Points, in no order, along strands that fork, close into loops and pass close to each other.
In the rows, zero is written as 128.
Points whose rows are less than 88.9 apart are linked; no others are. Some points are linked to none.
zedod: [135 160 187 111 178 119 156 112 132 168 112 182 110 161 131  99 152 171
 111 192 138]
keba: [ 88 113 110 155 134 161 122 156 170  99  93 145 138  94 146 163 122 161
 100 140 143]
Rumo: [107 118 108 139  99 124 130 144 106 119 147 139 103 134 100 112 137  99
  97 120 129]
zuv: [133  85 110 139  65  81 106 162 126  91 107 114 144 102 108 111 113  79
 139 107 168]
tez: [168  70 111 161 115 140 122 147 103  73 155  81 192 173 141 131  98  98
 184 121 107]
satag: [165  90  87 165  94 145 138 148 102  61 143  75 172 147 150 150 120  98
 163 111 128]
kamoz: [102 123  67 144 134 186 127 118 146  94 149 106 153 114 117 156 143 135
 174 115  72]
laz: [166 107 110 115 104  74  90 142  80 111 178  86 126 174  95  85 120  77
 150 120 134]
viko: [ 99 146 184  97 184 169 206 120 167 180 100 158 102 146 136 154 126 177
 146 174 120]
vusal: [126 143 173 141 137 129 157 108 113 170  87 174  94 152 125 111 130 131
 105 145 164]
Lok: [128 167 132 109 104 145 130 103 109 143 132  95 111 162  93 130 130  98
 116 116 154]
dosu: [106 157 153 113 118 155 138  87 126 130 161 114 125 144  98 105 158 110
 129 105  94]
kedeb: [108 175 103 118 150 112  84 121 124 133 174 105  97 128  89  77 179 142
 122 136  76]
Zabe: [122 127 113 135 167 159 168 111 151 149 102 158 113  77 210 199 112 216
 133 152 111]
rupa: [129 122 121 110 118  82  82 121  95 124 182  94 104 157  88  69 142 102
 126  98 123]
rano: [107 113 100 142 131 150 138 105 144 132 104 143 108  88 200 197 105 206
 109 117 113]
lupeb: [185  83 135 108 119  56  84 158  84 107 186  94 132 176 105  84  94  60
 188 137 126]
nup: [ 69 136 159  91 173 169 174 137 185 167 134 157 112 112 153 167 109 172
 144 137  72]
nen: [137 107  90 141 104 167 150 106 106 107 139  96 148 125 164 185 120 129
 137  78 108]
mati: [108 108  85 140 127 166 108 121 135  84 157 100 169 146  83 123 144 124
 169 119  89]
Vago: [155 124  84 159  92 155 146 125 102  78 150  91 155 132 116 129 152  96
 140 125 116]
gur: [102 125 161 131 152 170 189 108 132 169  77 159 102 143 145 160 114 156
 118 131 143]
Berek: [141 128 136 158  90 128 143 122 113 132  89 145 127 113 126 131 125 102
 115 106 166]
besaf: [120 143 151 111 117 103 106 117 116 165 112 138  87 141  96 106 113 107
 101 121 184]
kolev: [136 147 113 172 111 133 156 149 119 111 104 161 114  96 132 118 156 133
  86 168 146]
zuzo: [113 144 180 114 165 123 140 132 146 148 133 187 125 129 122  97 145 156
  94 174 122]
Pom: [ 99 156 148 104 148 120 108 126 130 166 119 137  83 145  95 107 126 141
  80 157 166]
Fofor: [181 120 143 127  78 103 122 122 107 115 137 106 162 140 118 126 116  57
 155 102 139]
Pag: [176  75 126 141  87 105 118 145 116  86 130  97 184 133 167 162  89  77
 178  86 120]
vas: [138 122 112 109 161  47  73 140  95 156 152  92  77 107 122  61 145 133
  82  81 131]
nedop: [118 122 158 101 100 110 109 116 120 151 121 132 113 144  94 123  99  78
 133  88 174]
far: [125 138  74 144 128 178 160  92 120 118 131 101 118  70 185 205 132 174
 139 104 105]
dol: [162 153  88 147  93  91 111 134  94 113 134  87 123 125  99  91 162 111
 101 133 131]
Rit: [153 157 153 124 152  59 100 120  92 178 117 136  75 127 124  73 142 138
  82 109 154]
Lol: [176 111 123  75 137  29  52 131  93 140 178  74  95 132 112  73 116  88
 151  78 141]
pako: [143  99 160 149 178 147 169 121 144 134  70 197 158 147 171 142 137 174
 132 186 161]
Duz: [ 95 112 112 150 111 153 107 140 161 102  83 118 143 107 128 157 109 137
 107 111 169]
sir: [115  65  99 151  77 109 114 159 124  87 116 120 152 112 130 139 107  97
 135  78 137]
saku: [ 93 128 117 125 162 164 131 172 187 119 114 172 149  90 153 166 119 169
 118 175 113]
lokig: [135  97 102 126 130 179 129 112 114  98 159  72 175 180 135 167 106 120
 171 105  93]
Zuvi: [ 79 153 130 108 137 156 131 136 141 145 132 140  92 137  95 134 129 132
  98 155 133]
fadu: [158 124  91 124 113  36  87 153  85 141 135  91  91 105 110  67 141 114
  90 107 142]
zaso: [115 164 187 104 170  99 117 128 146 148 162 173 112 122 124  71 167 163
  93 165  96]
bam: [ 93  93 100 140 114 145 123 118 143 124 110 137 123 106 170 181 102 174
 104  86 107]
godu: [156 155 171  89 104  95 102  93  99 149 162  92 121 168 105  98 124  78
 142  89 145]
Zofam: [173  92 108 138  82 119 125 120 112  97 123  92 163 126 196 193  85 113
 158  65 131]
suf: [172 145  95 140  93 128 129 127  84 101 161  82 137 161 104 111 150  89
 130 132 121]
gero: [195 139 163 100  95  76 100 118  97 132 159  99 143 155 113 113 112  48
 164 114 136]
riv: [137 154 124 137 149  94 114 155 129 135 121 156 111 110 114  92 156 160
  68 189 136]
tirul: [158 122 158 149 147  82 129 138 109 155  89 189 109 142 134  86 137 148
  89 179 176]
Gal: [116 108 146 134 109 148 145  94 131 149  91 137 139 120 150 163 101 130
 125  68 136]
fifi: [109 128 161 125 179 176 189 110 157 170  63 152 113 145 148 168 118 181
 137 176 149]
bet: [119 134 130 107 182 165 181 139 170 162 111 177 132  96 194 192 106 196
 150 171 101]
nozi: [181  96  99 138  78  71 100 165  99  76 141  67 162 147 111  88 116  78
 169 148 147]
dap: [119 146 144 106 175 155 151 158 184 137 123 193 162 107 145 149 128 165
 134 198 119]
Naf: [121 108 143 159 131 152 146  95 144 147  55 145 135 107 172 168 101 164
 124  98 161]
kofip: [151 145 152 129 165  68 110 139 109 165 115 160  97 129 126  76 147 162
  67 160 149]
Lakad: [116 108 145 111  99 140 125 109 128 140 114 116 143 146 120 156  94  92
 136  68 148]
nanos: [113 143 122 155 160 186 160 120 157 128  67 138 123  96 172 184 124 180
 125 153 161]
Dumo: [145 164 130 145 151 123 132 153 159 122 112 175 143  97 125 107 160 164
  95 211 131]
deme: [152 127 141 172 131 110 147 148 120 125  74 181 117 123 140 108 145 146
  92 183 183]
zak: [123 170 187  93 117 109 111  79 115 166 139 105  99 153 100  85 140 116
 119  91 148]
legi: [ 81  97  96 130 119 163 100 130 153 105 121 103 153 132 110 157 111 128
 129  97 128]
gem: [ 74 109 110 129 133 149  97 122 149 105 158 122 141 137  74 103 143 121
 140 117  94]
vok: [121 134 136 117 124 167 143  92 108 108 185  95 151 174 104 119 147 102
 165 101  81]
gula: [131 100  94 158  93 131 126 113 129 101  98 112 129 101 191 187 101 162
 119  67 146]
Pupu: [141 105 119 166  85 126 139 133 125 104  79 130 140  98 161 165 110 117
 126  77 170]
rel: [122 135  92 178 112 155 160 154 134  84 112 145 124  77 147 145 155 135
 105 148 132]
zizo: [ 82 174 125 112 146 143 110 129 151 135 169 138  99 124  94  98 159 130
 128 156  79]
Geke: [139 155 158 104 175 125 147 151 162 138 133 204 155 126 130 115 148 169
 117 208 124]
bino: [150 152 100 143 115  71  96 142 102 137 115 105 101 109 105  81 154 131
  76 138 146]
legak: [117  59  93 143 100 131 121 144 103  87 153 114 158 152 121 139 109 103
 154  77 101]
kadof: [117 174 145 117 156  94 103 126 121 146 161 139  92 116 115  72 174 152
  84 144  92]
faf: [117 148 142  82 181 159 176 164 194 163 135 189 154 109 173 168 106 176
 169 181 104]
vokol: [130 110 150 165 147 147 163 135 136 131  76 188 137 117 159 140 129 156
 105 160 161]
tob: [162  86 105 138  66  86 114 178 107  68 125  92 155 130 128 131 105  67
 168 116 160]
nener: [ 84 176 139 101 163 140 117 158 180 147 173 166 115 112 116 100 143 136
 137 185  76]
tabap: [109 142  66 154 135 183 147 129 149 103 131 120 126  62 172 188 137 159
 147 126  94]
pafo: [170 128 139 143  68  82 133 127  99 129 109 140 127 111 115 110 129  71
 132 101 156]
Tagag: [ 68 156 167  93 166 162 152 146 182 152 157 169 114 115 130 127 130 145
 140 157  75]
fisal: [ 92 112 136 140 139 144 148 154 145 125 129 184 129 105 132 133 134 135
  93 148 107]
kifa: [179 143 124 106  97  46  73 129 108 144 113  98 115 114  97 100 120  89
 130 110 177]
nid: [ 95 174 140 110 135 183 159  95 151 145 140 117 117 122 104 136 149 127
 139 132  93]
zadaz: [ 95 114 119 125 125 109  89 121 127 112 169 119 123 136  74  68 151 115
 118 118 103]
fev: [140 137 140 106 122 139 119 107  88 112 197  82 130 205  99 101 137  94
 160 115 105]
Milut: [142 129 175 122 184 144 173 106 146 155  88 189 149 161 146 123 151 171
 136 204 148]
Tuze: [103 169 112 130 158 195 162 130 175 144  98 136 122  85 148 178 128 163
 141 173 127]
vukid: [162 159 156 117 119  54  96 106  89 163 141 115  93 125 118  68 150 112
 106  78 135]
ril: [100 128 140 134 127 168 164 107 134 148 105 146 121 121 134 158 121 137
 111 105 125]
Lepo: [138  85 113 126 100 122 115 142  90 100 174 104 147 180 100 115 113  76
 161 106 121]
sus: [134  90 132 113 102 136 109 113 130 120 127  89 175 154 142 170  82  96
 157  68 128]
fonel: [ 74 146 131 105 149 188 171 107 162 157 132 122 107 109 135 173 122 152
 145 111  74]
segim: [178  83 153 117  96  90 103 150 117 100 143 107 180 142 131 139  91  46
 191 111 124]
sepi: [157 103 106 146 129 165 118 130 105  83 164  73 181 189 110 127 113 102
 175 141 111]
Mos: [ 93 143  87 143 134 187 140 129 154 114 134 129 134  90 130 163 142 137
 141 135  89]
kade: [ 88 160 140 114 155 174 154 133 167 153 106 149 112 120 118 153 127 152
 116 174 127]
zerem: [147 181 146 135 124 116 108  85 126 162  94 113 122 128  98  96 149 135
  98 132 156]
zilo: [143 112 113  85 159  49  52 125  98 146 176  66  78 128 115  64 131 118
 118  62 141]

A fork is a point with three links, a tip a point with one. Leave the first point through the second and follow the links. Name the first fork or tip that comes.
lokig, sepi -> Lol
nid, fonel -> zuzo
faf, bet -> Fofor
fadu, bino -> lokig
laz, rupa -> far
far, tabap -> laz

A tip is a point with one link. Name the tips that can be reached along the links from each point below, in the order of the rows.
Mos -> lupeb, far, nozi
zilo -> Lol, lokig
nedop -> viko, Naf, nanos, sus

Name the points in between on the shortest way along the links from the first point to the second, in order.
tob, gem -> zuv, sir, legak, Lepo, laz, rupa, zadaz
segim, dosu -> Fofor, pafo, Berek, Pupu, gula, bam, rano, Zabe, bet, faf, dap, Geke, zuzo, zaso, kadof, kedeb, zizo, nener, Tagag, nup, fonel, nid
Duz, tirul -> keba, saku, dap, Geke, Dumo, riv, kofip
fifi, Tuze -> gur, ril, Gal, Lakad, nedop, besaf, Pom, Zuvi, kade
sepi, vas -> tez, satag, Vago, suf, dol, bino, fadu
lupeb, tabap -> laz, rupa, zadaz, gem, mati, kamoz, Mos
